Points on a hilly landscape, in no order, each with its height.
A ball rolls from a point to whichever of its 2 nearest points has the largest drop for the distance, and stops where none of them is lower. Distance is the straight distance between rows; heights are no part of it.
k_106 height 6.76: [ 12, -14, -15,  19,  23,   4,   1,   5,   6, -24,  -7,  29,  17,  -8,   6,
  20,  37, -20, -19,  12,   5,   0,  30, -10,   5,  -1,   9,  11, -10,  -7,
 -13,  13,   1,   5,  21,  -2,  -1,  14,  10,  -2,  11]
k_121 height 3.15: [ 18,  -3,  -6, -13,  21,  19, -19,  -6, -12, -31,  39,   7,   6,  10, -34,
  24, -13, -24,  16, -18, -21, -38, -14,  32,   2, -10,  25,  31,  12,  -9,
 -14, -20, -33,  22,   7, -21, -17, -17,  28,   4,  -7]
k_629 height 4.67: [ 12,  -8,  32, -15,  -7, -18,   3,   9,   5,  16,  29, -27,  23,  19,  -5,
 -14, -33,   4, -31,  10,  18,  -7,  15,  25,  26,  33, -38, -11, -18, -22,
 -18,  40,  12, -12, -10,  14,   3,  38,   9,  -4,   0]
k_411 height 3.51: [ -1,  -7,   9, -17, -20,   7,   9, -17, -19,  -6,  48, -28, -16,   4,  13,
  29, -16,  18,  21,  -2,   7,  -3,   5,   8,  15,  40,   5,   9,   6,  -1,
 -30,  11, -30, -13, -15,  19,  -7,  11, -15,  26,  -4]
k_188 height 5.46: [-21,  -3,  36, -10, -18,  17,  -2,   4,  -6,  -9,  14,  14,  24, -21,   9,
   7,  -8,  31,   7,  15,   5, -14,   3, -16,  -5,  20,  12,  -8,  13,  -8,
 -30,  13,  -9, -28,   3,  -9,  -4,  -7, -19,   0,  18]
k_800 height 5.57: [  7,   2, -14,   7, -17,  -8,  16,  10,  -5, -33,  -6, -28, -13,  18,  16,
 -23,  -8,  29,  24, -12,  32,  24,  18,   5,   2,  -4, -19, -29,   1,   1,
   4,  23,  16, -14,  -6,  13,  -8,  -1, -18,   2,  -5]
k_796 height 2.29: [ 15,  -4,  -8,  -2,  29,   4,  -4,  -3,   6, -45,  56, -15,  -4,   3,  -1,
  24, -12, -10,  32,  -4, -18, -21, -13,  29, -19,  -4,  32,   9,  19, -26,
 -13,  -8, -30,   3,   3, -32, -29,  -4,  19,  27, -13]
k_747 height 6.27: [-12,  36, -28,  -4, -18,  -3,  10, -32,  12,   8, -17, -23, -36,  11,  15,
  -8, -11,  -1,  20,  -9,   3,  11,   2,  13, -18,   4, -20, -19, -39,   7,
  18,  -2,  18,  18, -34,  35,   0, -11, -13,  15,  -9]
k_68 height 3.28: [ -9,   9,  -8,   1, -13,  -4,   3, -37,   5,  62, -24, -30, -47,  -7,   6,
   2, -16, -28,  -1,  36,  10,   2,  16, -27,  15,  25, -26, -21,   7, -13,
  -5,  19,  35,   8,  33,  31,  50,  -8, -24,   0,  23]
k_208 height 5.86: [ 56, -30, -23,   4,  32, -21,  -5,  12,  37,   2, -17,  23,  59,   2,   0,
  -1,  31, -34, -16,   5, -11,  13,   4, -25,  22, -17,   7,  22,   7, -21,
   7, -10,   1,  -2,  25, -37,  11,   3,  42,  -8,   5]
k_905 height 3.56: [ 26,  -3,  -7, -13,   1,   6,  -6,  -4,  -3, -49,  15, -42,  18,   8, -25,
 -14, -26,   8,  26, -18,  -5, -29,  -5,   1,  -1, -21,  11,  11,  30,  -6,
 -30,  25,   3,  20,  10,  -2, -19, -36,  17, -22,  -7]
k_30 height 2.71: [-19,   6,   9,  -1,   1,  23,  -8,  12, -11, -48,  -1, -14,   8,  -1, -26,
 -13, -21,  33,  18, -10,  -4, -32,   5, -15,  -9, -21,  22,  -8,  31,   8,
 -35,  25,   7,   2,  29,  -2, -12, -46,   7, -21,   7]
k_252 height 4.31: [ 13,  22,  11,   3,  16, -12,  31,   1,  -1, -21,  25, -53, -30,  32,  25,
   9, -21,  15,  35,  30,   9,  34,  22,  27,  -5,  31, -14, -19, -12, -23,
 -10,  30,   7,   8, -21,  16,  -5,   7, -20,  30, -12]
k_916 height 4.19: [-33,  -9, -21,  -1,   3,  23,  19, -11,  12,  13, -24,  55,  27, -28,  13,
   0,  23,  33, -30, -18,  -1,   0,  16, -25,   2, -18,  20,   2, -23,  20,
  -3, -10, -25, -38, -26,  14,  -5,  19,   4,  27,  -8]
k_8 height 3.07: [  6, -21,  29,   8,   5, -26,  -3,  35, -14,  18, -31,  26,  23,   7, -23,
 -14,   7, -11, -28,   9,   4,   5, -20, -23,  19, -17,  -9,  12,  26,   7,
   5, -10,  33,  -1,  24, -16,  15,   9, -18, -53,  11]
k_116 height 1.32: [-26, -12,  -1,  -1,   4,  15,  -1, -28, -12, -32,  21,   3, -16, -12,  -8,
  18,  -6,   9,  39, -20,   8,  -7, -32,  19, -27, -20,  18,  -4,  27,  -2,
   5, -39, -43, -19, -12, -31, -44,  -1, -11,  13, -10]
k_357 height 3.45: [-25,  15,   0,  17,  -5,  12,   6,   6,  -7, -44,  -6,  -5, -18,  -8,   0,
 -15,  -6,  37,  32, -16,  20, -17,   2, -29, -17, -24,  32, -15,  32,  11,
 -15,  13,  11, -19,  19,   6, -23, -38, -14, -19,   0]
k_335 height 5.04: [-25,  -5,  34,  -6, -15,  25,  -3,   2, -13,   0,  -3,  45,  14, -25,  -5,
  28,  -3,  11,   9,  17,  -3,  -5, -13,  -9, -12,  22,  15,   9,   5,   5,
  -6, -20, -18, -10,  -1,  -6,   1,  -4, -28, -14,  22]
k_554 height 2.48: [  5, -14,   7, -10, -38,  -4, -22, -12,   0,  64,  -8, -18, -15, -19,  20,
 -14, -19, -12, -11,  23,   1,  -4,   8, -34,  28,  30, -13, -19,  31,  -5,
   7,   5,  19,  -1,  22,   4,  40,  -6, -17, -11,  13]
k_728 height 5.88: [ 10,   2, -19, -14, -25,  23, -15, -23,  10,   7, -21,   5,   6, -16,  24,
   7,   5,   3, -10,  10, -10, -12,  20,  -3,   3,  22,  -6, -11,  -1,  -9,
   1,  10,  -6,   1,  -3,  -6,  13, -15,  12,  18,  15]
k_492 height 3.58: [ -3,  16,   5,  -7, -38,  -3,  -3, -15,  18,  24,  22,  10, -11, -37,  59,
  -3,   4,   3,   3,  25,  -1,  15,  -1, -19, -26,  22,  26, -16,   1, -24,
  19,  -1,  -4, -28, -31,   5, -13,  -1, -11,  35,  -3]
k_766 height 4.82: [ 18,  -8, -17,  21,   8, -36,  -2,   9,  41,  10,   3, -20,  13,  10,  20,
 -19,  25, -23, -19,  18,   5,   9,  12, -10,   6, -14, -18, -10, -23, -13,
   9,  23,  41, -16,  12,  -5,  11,  19,  13,  -4,  -7]
k_987 height 4.22: [-14,  38,  -1,   1, -21, -10,  17, -11,   2,  27,  -3,  16, -39, -22,  48,
  -4,  -1,   2,  18,  29,  18,  29,  15, -15, -37,  24,  21, -20,  -7, -27,
  21,   5,  14, -16, -23,  22,  -2,   1, -29,  37,  -2]
k_514 height 2.37: [  5,  -8, -19,  -5,   4,  -6,  10, -21,   4, -23,  43, -15,  -2,  -6,  19,
  22,   1,  -3,  30,  -4,  -4,  11, -18,  11, -24,  -3,  21,   6,   4, -21,
 -11, -24, -29, -14, -26, -13, -40,   6,  -4,  29, -17]
k_594 height 5.51: [ -8,  25,  34,   7, -20, -10,   2,  14,  26,  -4,   1, -47,  -8,  13,   7,
 -27, -37,  14,  -3,  43,  14,  -9,  24,  16, -18,  13, -25, -45, -19, -15,
  14,  59,  52,  -3,  -1,  29,   3,   3,  -4,  -1,  10]
k_405 height 7.15: [ -7,   9,   2,  31,  32, -15,  26,  -9,  20,  13, -14,  30,  15,  -7,   8,
  22,  25, -24, -25,  71,   2,   7,   8, -10, -14,  14,   5,   9, -29,  -8,
 -12,   5,  32,   8,  11,   9,  25,   8, -30,   2,   4]
k_488 height 7.21: [  6, -16, -15,  21,  22,  -7,  17,   4,  31,   0, -30,  47,  24, -20,  16,
  14,  43, -26, -39,  58,   7,  13,  30, -17,  -6,   3,  10,   0,  -5, -13,
  -1,   8,  17, -10,  15, -11,  19,  21,  -8,  -1,  14]
k_57 height 4.17: [ 11,  -9,  15, -17, -14, -16,   7,  -9, -16,   8,  42, -42,  -1,  24,   1,
   7, -32,   3,   1,   1,  17, -10,  12,  10,  29,  40, -27,   1, -14, -12,
 -29,  34,  -9,   3, -13,  32,  -6,  22,  -1,   2,   0]
k_646 height 5.56: [-20,  -7,  11,  -9, -21,   0,  17, -10, -21,  25, -28,  30,   9,  -5, -15,
  -1, -11,  17,   2, -27,  27,   6, -23, -23,  10,  12, -22,   7,  -9,  22,
   2, -24,  -9,  -1, -25,  30,  -7,  20, -40, -24,  12]
k_722 height 3.72: [-29,  20, -14,   8,  17,  22,   1,  20, -17,   4,  20,  15,  -7,  20, -14,
   5,  26,   6, -41, -36, -24,  -1,   6,  25,   5, -26,  17,  12, -41,  27,
  -9,  -3, -19,  18, -12,  12,   1,  13,  42,  32, -22]
k_98 height 4.48: [-21,   9,  12,  -6, -11,  51, -27,  15, -26,  -9,   2,  33,   9,  -5, -20,
  15,  14,   7, -12, -19, -23, -25,  11,  17,   4,  -5,  26,   6,  14,   4,
  -6,  -4, -27,   7,  27, -28,  15, -25,  28,   5,  15]
k_566 height 4.53: [ -3, -24,  28, -18,  10,  22,   5,  12,   5, -12, -17,  65,  45, -20, -20,
  20,  -3,   1,   4,  20,  -8,  11, -23, -11,   5,  10,  -4,  18,  15,   0,
 -24, -27, -20, -21,   2, -31,  -2,   0, -15, -17,  28]
k_308 height 2.07: [-10,  -8,  11,  25,   4, -29,   5,  15,  11,  18, -22,  21,   5,   0, -14,
  -5,  16, -22, -43,  23,  26,  -7,   4, -18,  -1,  -5, -10,  -3,   0,   5,
  14,   8,  45,   1,  20,   5,  16,  28, -16, -50,  17]
k_617 height 2.68: [  5, -18,  -8, -42, -35,  22,  -4, -29,   1, -25,  44, -21,   0, -17,  -5,
  28,  -4,  20,  39, -21,   5, -20,   5,  -7,  10,  25,  20,  18,  33,  -5,
 -36,  -3, -41, -33,   2,  -5, -16,  -3,   1,  30,   7]
k_866 height 5.30: [-23,  29, -31,  30,  17,   9,  16, -26,  -5, -16,  24, -15, -69,   4,   7,
  27,   9,  -8,  19,  -7,  -5,   1,  -8,  24, -30,  -2,  20,   1, -11,  17,
  17, -19, -14,  42,  -4,  15, -16,   8,  -6,  28, -21]
k_910 height 6.13: [  5,  11, -37,   9,   4,  14, -17, -12,  -7, -31, -16, -18, -33,   3,  -9,
  -8,   7,  -5,   0, -56,  -6, -27,  -7,  19,  -8, -41,  18,   3,  17,  37,
  28, -18, -14,  29,  14, -10, -17, -23,  31,  -7, -21]
k_934 height 5.13: [ 14,   0,  35,  -7, -17, -20,  -1,  12,  29,   5,  18, -48,   7,   9,  14,
 -23, -37,  -1,  -3,  23,  18,  -4,  15,  18,   1,  23, -36, -35, -14, -31,
  10,  46,  27, -17, -10,  14,  -8,  27,   7,  -5,  11]
k_205 height 1.44: [ -6,  11,   6, -13, -27,  -3,  -7, -13,   7,  55, -24,   0,  16,  -1,  14,
 -13, -18,  13, -20,  28, -12, -12,  -4, -18,  15,  16, -20, -21,   6,  10,
 -11,  -2,  28,   0,   2,   0,  41, -25, -28,   6,   2]
k_715 height 6.83: [  1,  22,  -2,   7,  19, -16,  22, -26,  12,  20,  -6,  -4,  -3,   9,  14,
  24,  10, -16,   5,  57, -11,  16,   5,  -4,  -6,  24,  -6,   1, -20, -14,
 -26,   7,  27,  17,   6,  15,  32, -14, -33,  12,  -2]
k_639 height 2.74: [ -3,   5, -12, -10, -47,   7,   2, -15,  18,   1,  11,  10, -19, -42,  50,
  -2,  16,  17,   4, -12,  15,   6,  21, -26, -23,  18,  28, -12,   8, -15,
  20,   8, -21, -45, -30,  18, -33,  20,   8,  41,   4]
k_425 height 5.14: [ 10, -37,   7, -26, -19,  -8,   4,  -8,  -9,   9, -10,  37,  24, -17, -15,
   4,   4,  -5, -15, -12,  27,  16, -24, -19,  16,   7, -23,  25, -11,  17,
   5, -28, -22, -14, -18,  11, -22,  32, -10, -27,  17]
k_591 height 5.25: [ 30,   8,  13, -18,   5,   7, -32,  10,  13,  23,  25,   2,  38,  21, -17,
   0, -19, -28, -17,  -7, -41, -23,  -4,  26,  21,  13,   3,  10,  -9, -31,
 -10,  -1,  -4,  22,   8, -25,  11, -22,  50,   8,   6]
k_819 height 4.73: [-38,  17,  -4,   7,   0,  19,  23, -19,  -2,  18,  -7,  40,  13, -19,   7,
   3,  20,  24, -46,   4,  13, -25,  21,  -8,  12,  15,  11,   4, -31,  12,
 -13,  20, -11, -22, -11,  31,   9,  23, -10,  17,  -9]
k_624 height 2.46: [-11,  18,   0, -14, -10,  10,   9, -16,  14,  56, -34,  30,  19, -15,  28,
 -14, -11,  21, -34,  36, -10,   3,  -6,  -7,  10,  26, -13, -17, -13,  13,
   8, -14,  12, -13, -23,   3,  37,  -5, -31,  27,  -5]
k_781 height 6.12: [  3, -13,  19, -14,   7,  -2, -16,  27, -11,  12,  -8,  24,  33,   1,  -3,
   3,  14,   3, -15, -23, -23,  10, -32,  -2,   9, -23,   8,  15,   4,   9,
  17, -38, -15,  -5,  -7, -30,  -6,  -9,  18,  -5,  -7]
k_927 height 5.92: [  2,  17, -15,  12, -33, -22,  13,  -3,  30, -12,   1, -46, -15,  21,  21,
 -43,  -8,   9,   8,   1,  31,   4,  20,   9,  -2,  -6, -23, -38, -30,   3,
  14,  38,  48, -20,  -6,  38,  -7,  -1,  -1,   2, -15]
k_276 height 4.46: [  9, -21,  28,  -6,  -6, -18, -13,  12, -25,  49, -25, -28, -19,   4, -21,
 -12, -29, -12,  20,   9, -10,  23, -14, -19,  13,  15, -35,   1,  20,  -3,
  17,  -6,   8,  25,   7,   9,  22,   5, -30, -30,  16]
k_129 height 4.26: [ 47, -20,  -8, -25,   6, -11, -12,  -4, -24,  -9,  20, -34,  14,  17, -45,
 -19, -23, -18,  16, -30,  -4, -32,  -6,  -4,  28, -15,  -6,  43,  29,  -6,
 -25,  12, -14,  24,  11,  12,  -2, -21,  32, -25,  -8]
k_615 height 5.97: [  2,  15,  -9,  12,  34, -14,   1,  30,  -8,  -8, -36, -12, -12,  25, -12,
 -19,  10,  11,  24, -21, -18,  27, -20,  17, -13, -41,  -8,  -9,   1,  37,
  32, -30,  23,  15,   4, -18,  13, -26, -17, -13, -27]
k_935 height 4.47: [ 17, -34,   3, -25, -10,  -7,  16,  -2,  28,  20, -20,  47,  52, -15,  -6,
 -11,  -4, -20, -51,  27,   5,  15, -25, -10,  16,  12, -36,  12, -12,  14,
   6, -25,  -2, -14, -27,  -8,   1,  39,   2, -17,  18]
k_284 height 1.60: [  8,   1, -14, -25, -48,   0,   4, -26,  20, -30,  23, -13,   4, -30,  25,
  12,  16,  16,  24, -20,  19, -10,  11, -24, -14,   9,  28,  -6,  22, -18,
 -15,   0, -18, -48, -11,   3, -41,   0,  13,  28,   8]
k_220 height 3.54: [ -1,  -8,  -5,  -4,  -1, -19,  16,  -5,  40,  53, -38,  30,  23, -12,  15,
 -11,   4,  -8, -40,  32, -13,  32, -18, -21,   4,   2, -21,  -5, -28,  18,
  20, -28,  21, -17, -34,  10,  17,  32, -13,   3,  -8]
k_148 height 5.24: [  2,  -1,  -3,  -3,   3, -19, -10,   4, -23,  13,  18, -29, -16,  11,   4,
   2,  -3,   2,   6, -27, -10,  -1, -13,  -1,  11,  -5,   1,  13,   1,  12,
  -1,  -9,  -5,  18,  -6,   7,   4,  -3,  -5,  -7, -19]
k_590 height 5.74: [-28,  19,  12,  22,  11,  13,   6,  -4, -16, -12,   6,  11, -27,  -1,  -5,
  27,   5,  -1,   2,  -6,   0,  -4,   2,  17, -20,  17,  14,   5, -29,  15,
   5,   2, -12,  33,  -1,  23,  -7,   0,  -8,  -1,  -2]
k_603 height 5.18: [-37,  18,  30,  16,  -1,  -5,  17,  13, -13,  21,  14,  23,  17,  -2,   2,
  -9,   5,  24, -43,   8,  14, -15,   0,  -6,   4,  12,   2,  -4, -21,  10,
 -11,  16,  12, -10,   1,  13,  15,  19, -23,  -7,  -6]
k_753 height 3.78: [-44,  16,   2,  28,  11,   1,  15,  19,   3, -31,  -2,  22, -12, -11,  28,
 -20,   2,  47,  36, -19,  25,  15, -10, -25, -24, -39,  23, -23,  13,   5,
  -3,  -5,   4, -48,  -4,  -9, -19, -18, -20,   3,  -6]
k_459 height 3.82: [ -6,  10,   5, -13,   3,  44, -22,   3, -34, -18,  19,   3,  -1,  15, -46,
  13,  -5,  -6,   4, -28, -33, -43, -10,  31,  12, -22,  30,  24,  35,   7,
 -12, -16, -26,  26,  28, -26,   2, -38,  34,  -5,  -6]
k_947 height 5.03: [ 16, -18,  16,   7,  10, -22,  -9,  32, -30,   2, -26, -48, -30,  10, -19,
 -39, -25,   6,  41,   9,  -5,  31,  -2, -16,  -7,  -7, -24,  -6,  40,  -7,
  18,  18,  18,  24,   9,   1,  11,  -7, -31, -33,   3]
k_288 height 4.91: [ -2,  27, -30,  16,  23,   8,  -9,  -9,  -8,  -3,  15, -30, -79,  14,   6,
   8,   0,  -9,  15, -16, -20,  -2,  -3,  36, -15,  -9,   1,  -9,   4,  27,
  25, -13, -10,  44,   8, -11,   6,   5,   6,  33, -22]
k_529 height 2.24: [-44, -11,  11,  -6,  15,  16,  11,  -9,  -8, -25,  -2,  16,   1,  -4,  -6,
  13, -24,  38,  52,  -7,   8,  16, -35,   2, -16, -14,  -2,  -4,  23,   0,
 -21, -31, -35, -38, -24, -36, -22, -10, -26,  -1,   6]
k_259 height 5.52: [ 17,   2,   8,  17,  26, -33, -10,  33, -12,  18, -39, -28, -17,  19, -15,
 -38,   0,   5,  31,   1, -12,  33, -13, -10,   1, -28, -21,  -9,  18,  20,
  23,  -4,  41,  13,  16,  -9,  32, -20, -31, -28,  -8]
k_314 height 5.87: [-16,   9,  -8,  -6, -31,   1,   9, -25, -10,   2, -10,   3,  -2,   1,   0,
   5, -17,  18,   5, -25,  22,  -2, -11,  -4,  -1,  15, -17,  -4, -27,  15,
   1,  -7,  -3,   8, -36,  34, -21,   7, -26, -10,   0]
k_42 height 4.85: [ 17,  24,  20, -12,   4,  13, -36,  27,  -5,  33,  44,  -1,   2,  23, -27,
   8, -10, -47, -17, -18, -46, -26, -11,  32,  20,   0,  13,  26, -22, -12,
  -2, -13,   0,  32,  11,   3,   8, -15,  57,   0,  -4]
k_824 height 6.38: [ 25, -22, -11,  10,  26,   5,  -7,   3,  18, -26,  -4,  36,  35, -15, -11,
  27,  40, -33,  -8,  -4,  -4,  -5,   6, -22,  -1, -16,  29,  29,  -1,  -6,
  -4, -13, -18,   0,  11, -19, -20,   0,  22,  -8,   9]
k_864 height 3.05: [-47,  -1,  13,  16,  27,  20,  17,  15, -16, -27, -20,  35,   4,   4,   1,
   1,   4,  42,  17, -21,  11,  15,  -7,   1,  -3, -19,   0,  -5,  -4,  13,
 -16, -11, -15, -28,  -1, -18,  -2, -10, -17,  -5,   8]
k_712 height 6.57: [ -6,  35, -15,  -9, -25, -15,   8, -39,   5,  30,  13, -42, -46,  10,  22,
   7, -21, -19,  30,  14, -12,   8,  -5,  -4, -12,  13,  -5,  -9, -14, -13,
  -7,  -4,  27,  15, -19,  28,   3, -23, -21,  20, -12]
k_222 height 3.39: [ 25,   2,   6,   2,  -2, -14,  10,   3,  10, -33,  36, -25, -12,   2,  34,
  18,  -9,  -7,  32,  21,   6,  24,  13,  10, -23,  14,  16,  -9,   1, -36,
  -4,  13,  -3, -14, -19,   6, -36,   9,  -1,  23,  -3]
k_751 height 3.85: [ 11, -40,  28,  -4, -10,  -1,   3,  16, -16,   9, -20,  40,  20, -17, -32,
   2,  -7,  -7,  -2,  24,  13,   7, -14, -29,  19,  13,  -6,  15,  41,   0,
 -14, -12,   1,  -6,  22, -16,  14,  11, -34, -41,  33]
k_745 height 4.75: [ -6, -18, -18,   0, -10,  11,   2,  -2,  18,   8, -20,  39,  43, -17,   0,
 -12,  42,  11, -54, -19,   8,  -3,  15, -24,  17, -30,  10,   4, -16,  14,
  -3,   1,  -8, -27,  -5,  -8,   0,  21,  32,   8,   1]
k_189 height 6.11: [-25,   9,  15,  16,  -9,  25,  19, -10, -27, -14, -14,  24, -13,  -2, -24,
  21,   0,   6,   0,   9,  22, -13,  21,  -2,  -3,  33,  -2,   1, -13,  11,
 -13,  22,  -5,  22,  10,  38,   4,   5, -22, -13,  18]
k_736 height 4.92: [ 15,   7,   5,   0,  13,  -7,   9,  13, -13, -36,  28, -59, -24,  33,  -1,
  -8, -32,  17,  40,   4,   4,  20,   7,  23,  -8,  10, -14, -16,   6,  -6,
  -9,  27,   8,  26,  -9,   8, -15,  -4,  -7,   4, -12]
k_486 height 3.66: [-36,   0, -16,  -1,  10,  18,  15,  -3,  -1,  -5, -24,  33,  23,  -2,  11,
   4,  13,  33,  -5, -22,  -4,   9,  -5,   0,  -6, -23,   2,  -2, -22,  15,
  -7, -17, -16, -26, -24, -11,  -1,  -7,  -2,  22,  -5]
k_926 height 5.71: [ 15,   8, -17, -14,  -5,  11, -30, -12,  14,   5,   1, -12,  16,   0,  18,
   9,   1, -10,  -4,   1, -40, -18,  -2,  13,  -1,   2,   6,  -2,  -1, -15,
   9,  -5, -11,  17,  -2, -34,   9, -30,  33,  21,  -3]
k_657 height 6.81: [ 18, -30,  -3, -20,   9,   1, -21, -13,  -9,   3,   5,   1,   9,  -1, -16,
  13,  -7, -16,  19, -12, -20,  -1, -48,  28,  -8, -18,   3,  15,  30,  -7,
  41, -58, -45,   6, -14, -50, -24,   3,  13,  13, -15]
k_520 height 6.53: [ 25, -23,  12, -10,  21, -17, -21,  14,  -9, -17,  14,  10,  15, -10, -15,
   1,   1, -22,  16, -27,  -7,  -1, -37,  15, -21, -27,  15,  26,  16,  -9,
  38, -38, -37,   4,  -8, -29, -31,   7,  23, -14, -11]
k_913 height 4.12: [ 22, -31, -24,  23,  -4, -29,  22,   7,  28, -12,  -6,  -6,  15,  10,   5,
 -15,  15, -13, -26,  17,  46,  12,  26,   1,  11,  -2, -32, -13,  -9, -12,
   8,  30,  32, -31,   8,   6,   6,  43,   0, -21,   7]
k_163 height 6.36: [ 14,  16, -21,  20,  38,   3, -11,  15,  -5, -23, -29, -16, -26,  10, -11,
 -11,  22, -11,   8, -32, -23,   1, -16,  24, -19, -47,  25,   3,  27,  37,
  36, -30,   6,  24,  21, -27,   2, -32,  13,  -6, -37]
k_107 height 4.38: [ -1,  24,   8,  18,  24,  -2, -34,  23, -18,   9,   7, -34, -75,   7,  -5,
 -12,   1, -12,  10, -24, -25,   6,   1,  19, -12,  -4,  -1,  -3,   3,  26,
  34,  -3,   3,  44,  25,   1,  19,  -1,  16,  -9,  -6]
k_644 height 5.12: [ -4,  -2, -19,   0,   6,  34, -12,  -4,  -6, -45, -17,  19,   6, -15, -11,
   8,  34,  20,   6, -42,   0, -26,  22,  -3,   7, -20,  23,   7,  27,   7,
 -16,   8, -31, -10,  36, -32,  -2, -24,  40,   6,  17]
k_886 height 4.34: [ -2,  20,   0,  -6,  21,  15, -16,  26, -10,  14,  15,  19,  16,  23, -28,
  17,  20, -30, -34, -21, -37,  -4, -14,  33,  11, -28,  15,  25, -30,  11,
   0, -31,   3,  25,  -5,  -3,  -6, -11,  50,   9, -17]
k_88 height 5.63: [ 15,  -7, -45,   3,   4,  21,  -9,   1,   0, -49, -10,  -3,  -2,   6,   2,
 -11,  26,   9,  -1, -45,   3,  -3,  22,  13,   5, -31,   1,  -1,   2,  11,
  10,  10, -24,   7,  18, -17,  -3,  -8,  46,  11,   2]
k_243 height 2.87: [  0,   0,   4,  -2,   9,   5,  -6,  26, -22, -10,  23,   5,   3,  16,  -6,
  -6,  13,   4, -29, -21,   2,   1,  20,  28,  11,  -1, -12,   7, -32,   0,
 -10,  18, -14,   8,   0,   7,  -3,  25,  33,   8,  -3]
k_434 height 3.88: [ -3,  -7,  20,   4,  -6, -11,  -2, -10, -12,  54, -10, -43, -46,   2, -12,
  -1, -29, -24,  29,  43,  -2,  25,   0, -24,   3,  31, -24,  -6,  11, -17,
   2,  11,  24,  24,  20,  26,  32,  -5, -39, -13,  19]
k_598 height 5.39: [ 50, -21, -11,  13,  24, -43, -10,  14,  37,  12,   5, -10,  44,   9,   1,
 -23,  16, -35, -23,   4,   5,  -2,   0, -17,  27, -21,  -5,  11,   5, -24,
  -2,  12,  24,  -8,  24, -30,   9,   9,  27, -25,  -2]
k_407 height 3.79: [  5,  14,  17,   9,  22,   2, -30,  32, -16,   2,   9, -12, -35,  10, -15,
  -7,   3, -26,  -8, -21, -16,   5,  12,  30,   0,   1, -11,   7, -25,   8,
  20,   9,   0,  37,  19,   6,   7,  12,  34,  -9,   7]
k_410 height 6.48: [ -9,  19,   2,   1, -14,   5,  26, -32,  -2,   2, -14,  -7,  -2,   4,  -2,
  14, -17,   9,   7,  47,  18,  -5,  19,  -3,  -3,  35, -12, -15, -11, -12,
 -24,  29,  20,  14,  -8,  30,   9,  -6, -35,   3,   5]
k_124 height 3.27: [-11, -14, -13,  33, -10, -25,  40,   6,  25, -13, -20,  14,   1,   3,  -2,
 -15,  15,  -5, -33,  31,  59,   0,  22,   2, -16,   4, -15, -18, -13,  -3,
  20,  31,  45, -27,   4,  21,   5,  41, -24, -37,  13]
k_573 height 5.73: [ -6,  -4,  17,  -2,  -7, -17, -15,  14,   7,  23,   2,  12,  26,  -1,  10,
  -3,   6,  -1, -21,  -1, -15,  -2, -19,  -9,   5,  -3,  -2,   4, -19,   1,
   5, -11,   6,  -2, -10,  -2,  -2,   3,   0, -10,  -3]
k_483 height 4.78: [ 28, -16,  -4, -12,  20, -18,  -9,   4, -39,   7,  14, -43, -19,  20, -25,
  -9, -16, -13,  18, -32, -14,  -5, -16,   9,  22, -18,  -5,  36,  28,  16,
  -4,  -8, -18,  28,  10,   5,   8, -15,   5, -18, -23]
k_802 height 5.32: [ 11, -14, -31,  -9, -18,  19,  -8, -15,  24,  17, -43,  33,  30, -23,  14,
  -5,  31,  -8, -45,   4,  -9,   0,  24, -11,  12,   4, -11,  -4, -14,   4,
  21,   0, -11,  -6,  -9,  -6,  14,  10,  32,  10,  16]

Where does a ball stop that starts at each point below?
k_594 -> k_284
k_189 -> k_243
k_106 -> k_308
k_163 -> k_205
k_591 -> k_243
k_188 -> k_308
k_88 -> k_796
k_314 -> k_205
k_520 -> k_30
